A landscape with many peaks, sampled at points; each row gives a point and its height.
From any point a climber takes the steepest step (rise divided by distance) to one of its 6 nearest points. It stops when none of these is higher. Distance is the straight distance between rows; heights are no part of it.
z_791: [133 118  84 108 127 157 145 158 101  99 110 160 117 146 118  88 116 131
  95  85]  (h 477)
z_363: [115 111  95 105 157 204 133 132 101 108 103 166 124 164 125 105 106 144
 104  93]  (h 498)
z_3: [111 115 113 110 169 199 125 109 109 129 106 155 138 150 126 121 114 147
 120 115]  (h 531)
z_759: [131 151 132 190  95  62 121  75 154 150 185  33 100 109 188 172 159 106
 161 213]  (h 570)
z_303: [128 139 146 112 126 127 130 131 140 141 118 159 131 119 112 133 136 115
 130 114]  (h 542)
z_98: [137 119  95 147 121 116 141 115  99 148 134 113 134 125 139 106 138 116
 133 158]  (h 134)
z_92: [119 107 112 152 153 126 111  95  93 163 148  76 147 129 127 131 119 130
 155 186]  (h 676)
z_539: [125  96  73 129 152 172 136 116  71 141 125 122 133 152 130  93 115 126
 115 150]  (h 303)
z_769: [113 107 134 155 174 136  95  96  94 167 144  66 155 137 115 142 100 138
 164 184]  (h 216)
z_63: [138 138 116 134 102 105 146 140 124 137 129 142 127 113 131 114 149 108
 126 127]  (h 565)
z_997: [143 161 171 135  96  76 143 143 177 128 138 147 124 102 126 159 168  78
 150 137]  (h 502)
z_988: [155 124 126  88 113 127 128 196 139  74 105 168 106 131 106  98 106 156
  72  45]  (h 569)
z_529: [132 110  84 170 112 104 136  93  94 151 155  66 130 119 158 112 144 123
 146 190]  (h 288)
z_814: [136 139 147 164 116  84 129  97 139 163 157  82 137 110 144 160 152 102
 159 192]  (h 508)
z_301: [119 151 184  88 125 138 118 150 179 113 104 184 126 119  96 149 133 125
 123  78]  (h 494)
z_575: [132 122 128 153 127 109 123  99 115 165 149  92 140 118 131 136 136 113
 153 182]  (h 127)
z_337: [135 126  66 163  91 100 156 113  94 134 143  99 112 120 174  91 153 117
 118 160]  (h 666)
z_531: [139 157 129 157  85  79 149 118 146 144 149 110 122 103 158 136 167  98
 140 159]  (h 523)
z_576: [113 119 155 161 170 108  93 100 125 169 149  61 155 129 113 167 106 128
 178 199]  (h 324)
z_262: [145 146 160  97 102 101 129 179 165  93 116 170 113 118  99 124 126 124
 101  65]  (h 249)
z_723: [110 121 118  99 154 197 131 134 124 105  95 177 126 155 117 121 110 149
 106  77]  (h 512)
z_387: [131 138 152  90 118 130 128 162 154 105 107 177 118 129 100 124 123 136
 113  68]  (h 406)
z_443: [141 153 154 148 104  78 146 117 155 148 150 121 130 103 145 155 168  86
 151 165]  (h 438)
z_390: [123 131 160 183 141  74 104  92 135 158 172  32 141 122 133 181 124 114
 192 211]  (h 530)
z_73: [110 137 150 103 151 165 122 122 140 134 106 172 136 131 111 140 125 134
 125  99]  (h 527)
z_282: [118  95  84 133 175 183 118 103  74 148 130 110 142 154 129 108 102 135
 127 159]  (h 197)
z_340: [141 143  95 155  82  88 158 136 123 127 138 119 113 112 159 106 157 111
 126 137]  (h 610)
z_241: [110  91  92 160 177 148 105  91  68 157 146  51 148 153 120 127  92 144
 159 193]  (h 377)
z_983: [137 126 115  91 121 143 131 174 131  91 106 174 108 142 108 102 108 148
  91  59]  (h 582)
z_485: [146 159 158 119  84  75 144 171 171 109 126 159 116 109 111 137 151 103
 121  94]  (h 452)
z_273: [129 106 112  87 145 223 134 156 136  46  90 193 119 175 127 116  87 191
  74  41]  (h 506)
z_919: [118 120 146 133 164 143 106 106 114 169 132 112 152 126 123 143 123 123
 148 161]  (h 484)
z_394: [142 152 155 167 100  69 137  98 161 149 167  82 120 103 167 168 172  87
 161 194]  (h 492)
z_659: [122  87  63 159 148 141 129  95  61 145 149  62 137 141 139  97 107 134
 138 193]  (h 428)
z_636: [135 106  64 150 122 127 150 113  73 135 142  98 128 133 153  84 136 119
 124 167]  (h 269)
z_285: [ 99 133 185 113 182 170 102 100 145 157 110 143 155 132 123 169 120 133
 148 139]  (h 509)
z_987: [105 144 190 109 161 149 111 115 165 152 113 155 150 122 115 167 135 117
 149 130]  (h 562)
z_349: [137 149 173 139 126  94 130 119 155 155 144 128 138 105 127 162 159  87
 155 167]  (h 483)
z_385: [107 128 145  91 149 194 127 129 144  94  92 188 132 150 118 138 114 163
 107  61]  (h 545)
z_116: [142 159 160 130 102  86 140 145 164 132 137 147 123 107 126 146 161  88
 142 129]  (h 507)
z_61: [127 127 118 122 140 140 127 126 113 143 124 146 136 128 119 117 133 119
 129 127]  (h 534)
z_353: [124 115 126 166 142 105 112  95 105 166 153  62 148 120 129 145 124 127
 163 196]  (h 58)
z_647: [118 148 178 107 138 135 119 134 161 138 115 164 140 121 108 152 138 109
 138 110]  (h 556)
z_815: [ 97 140 199  91 160 186 122 113 175 110  87 191 146 131 116 169 124 156
 131  77]  (h 518)
z_720: [126 127  63 178  86  92 141  95 100 141 161  62 106 115 197  99 158 125
 129 187]  (h 486)
z_245: [135 116 104  86 136 174 132 176 127  72  98 178 108 161 115  96  95 160
  75  50]  (h 581)
z_468: [110 133 163 113 168 160 109 104 135 158 117 147 148 128 117 152 126 127
 141 132]  (h 549)
z_944: [132 123 102 164 111  99 137  96 105 156 156  86 133 114 147 124 143 118
 147 180]  (h 100)
z_527: [121 103  99 176 144 112 113  89  85 164 158  40 144 131 131 133 110 135
 166 201]  (h 287)
z_345: [123  97  59 177 113 114 136  85  74 141 162  42 123 128 166  99 128 132
 141 198]  (h 487)
z_33: [148 153 181  89  95  91 127 186 184  91 115 170 111 113  98 135 134 120
 106  67]  (h 298)
z_99: [105 143 186  84 141 170 121 133 177 101  93 192 131 133 108 157 120 152
 120  64]  (h 536)
z_343: [170 116 121  86 113 117 128 221 126  60 106 160  96 124 113  95  95 164
  52  39]  (h 503)
z_175: [143 128  70 144  91 107 164 157 103 107 124 139 112 123 142  84 139 118
 107 107]  (h 497)
z_938: [137 136 122 149 110 102 137 113 120 150 145 116 134 111 140 125 149 107
 141 159]  (h 429)
z_49: [134 155 161 105 107 108 133 165 163 115 116 172 117 116 104 136 140 109
 126  88]  (h 433)
z_851: [125 130 119 112 135 153 132 132 118 129 113 164 128 136 115 116 124 123
 119 102]  (h 524)
z_389: [159 126 111 108  96  99 141 197 129  78 110 156 106 122 118  92 115 144
  86  56]  (h 474)
z_320: [116 111 123 121 168 165 116 107 106 156 118 130 148 139 122 127 113 134
 135 141]  (h 668)
z_624: [122 119 106 106 147 176 130 139 112 119 106 167 125 150 116 108 113 136
 106  91]  (h 505)
z_707: [123 114 129  86 144 205 134 148 142  68  89 194 124 165 124 118  99 184
  86  47]  (h 552)
z_836: [132 141 117 186  91  74 124  76 135 153 177  44 108 113 183 155 158 111
 158 206]  (h 576)
z_676: [150 155 207  72  96  86 120 198 203  84 115 176 108 109  95 151 134 125
 107  65]  (h 344)
z_426: [134 128 117 108 119 131 138 152 127 117 115 163 121 130 109 106 127 125
 114  87]  (h 515)
z_158: [142 126 137  81 124 149 121 181 148  73  98 181 112 140 108 109 101 168
  82  39]  (h 677)
z_806: [151 158 197  89  90  81 133 190 199  93 121 171 113 108  95 150 140 108
 121  80]  (h 640)
z_742: [166 136 154  88  96  89 127 208 159  76 113 164 103 114 106 111 112 151
  80  45]  (h 250)
z_255: [117 134 148  90 134 166 123 148 151 102  98 183 123 137 107 128 116 147
 109  61]  (h 533)
z_253: [122 127  85 187  96  86 131  80 106 149 175  43 115 118 181 122 148 124
 146 202]  (h 535)
z_445: [103 121 147 112 177 185 114  99 120 144 106 150 148 140 126 143 117 143
 134 121]  (h 501)
z_77: [102 119 168 145 187 139  86  97 123 173 139  75 159 139 111 171 100 136
 169 183]  (h 256)
z_17: [137 114 126  79 134 187 123 177 143  55  95 187 109 162 122 107  87 183
  67  35]  (h 591)
z_982: [116 108  94 114 162 192 129 116  95 128 113 151 137 153 125 107 112 140
 111 118]  (h 511)
z_317: [136 117  63 147 107 121 156 134  86 127 131 124 122 131 148  83 139 117
 115 135]  (h 399)
z_735: [135 159 180 107 116 102 132 147 180 129 124 164 129 110 104 155 150  93
 142 115]  (h 528)
z_213: [126 120 112 128 148 146 123 108 100 156 127 128 142 136 125 119 126 121
 132 145]  (h 463)
z_788: [134 119  89 126 127 134 150 136  99 130 122 144 128 132 128  95 130 119
 118 120]  (h 485)
z_8: [118  95  91 153 158 144 117  97  76 157 142  78 142 137 126 117 110 132
 144 185]  (h 270)
z_257: [127 108  51 172 102 108 149 100  80 137 158  67 114 127 180  88 143 125
 125 186]  (h 496)
z_879: [130 139  84 173  87  81 143  98 115 147 160  76 111 110 188 117 164 114
 133 178]  (h 468)
z_140: [126 121 109 182 115  86 122  84 107 160 169  42 132 119 154 137 135 128
 164 206]  (h 470)
z_556: [126 101  83 170 132 116 122  90  78 154 156  51 136 130 144 117 118 131
 146 198]  (h 400)
z_60: [140 142 130 110  97 102 135 172 144 105 114 163 114 120 108 113 129 123
 111  79]  (h 600)
z_525: [104 135 163  94 152 178 120 122 155 116  92 185 137 137 113 148 124 148
 126  81]  (h 525)
z_765: [131 131 133 180 114  78 123  86 132 157 170  56 131 111 152 157 143 114
 168 203]  (h 612)
z_179: [121 138 172 122 152 131 113 115 145 162 128 137 147 117 117 156 138 107
 150 152]  (h 590)
z_129: [117 130 155  83 139 184 123 143 161  84  91 191 126 150 110 135 108 176
 100  42]  (h 571)
z_286: [146 135 107 121  96 103 149 171 127 101 118 155 113 121 120  99 132 122
 104  83]  (h 460)
z_970: [120 151 204  73 123 130 117 160 198  97 102 191 124 116 100 157 132 132
 117  67]  (h 454)
z_626: [115 116 134 184 148  92 101  90 115 162 165  30 146 126 123 161 111 129
 185 209]  (h 183)

Call two points neighbours if one is among the 6 nearest of the other. Go from one point of each pair to the other, from neighbour to neighbour, staying as high as possible. Name the lowest point that can't be avoided.
z_337, z_320 -> z_303
z_765, z_92 -> z_919
z_765, z_337 -> z_814
z_158, z_337 -> z_525
z_158, z_60 -> z_426
z_320, z_179 -> z_468
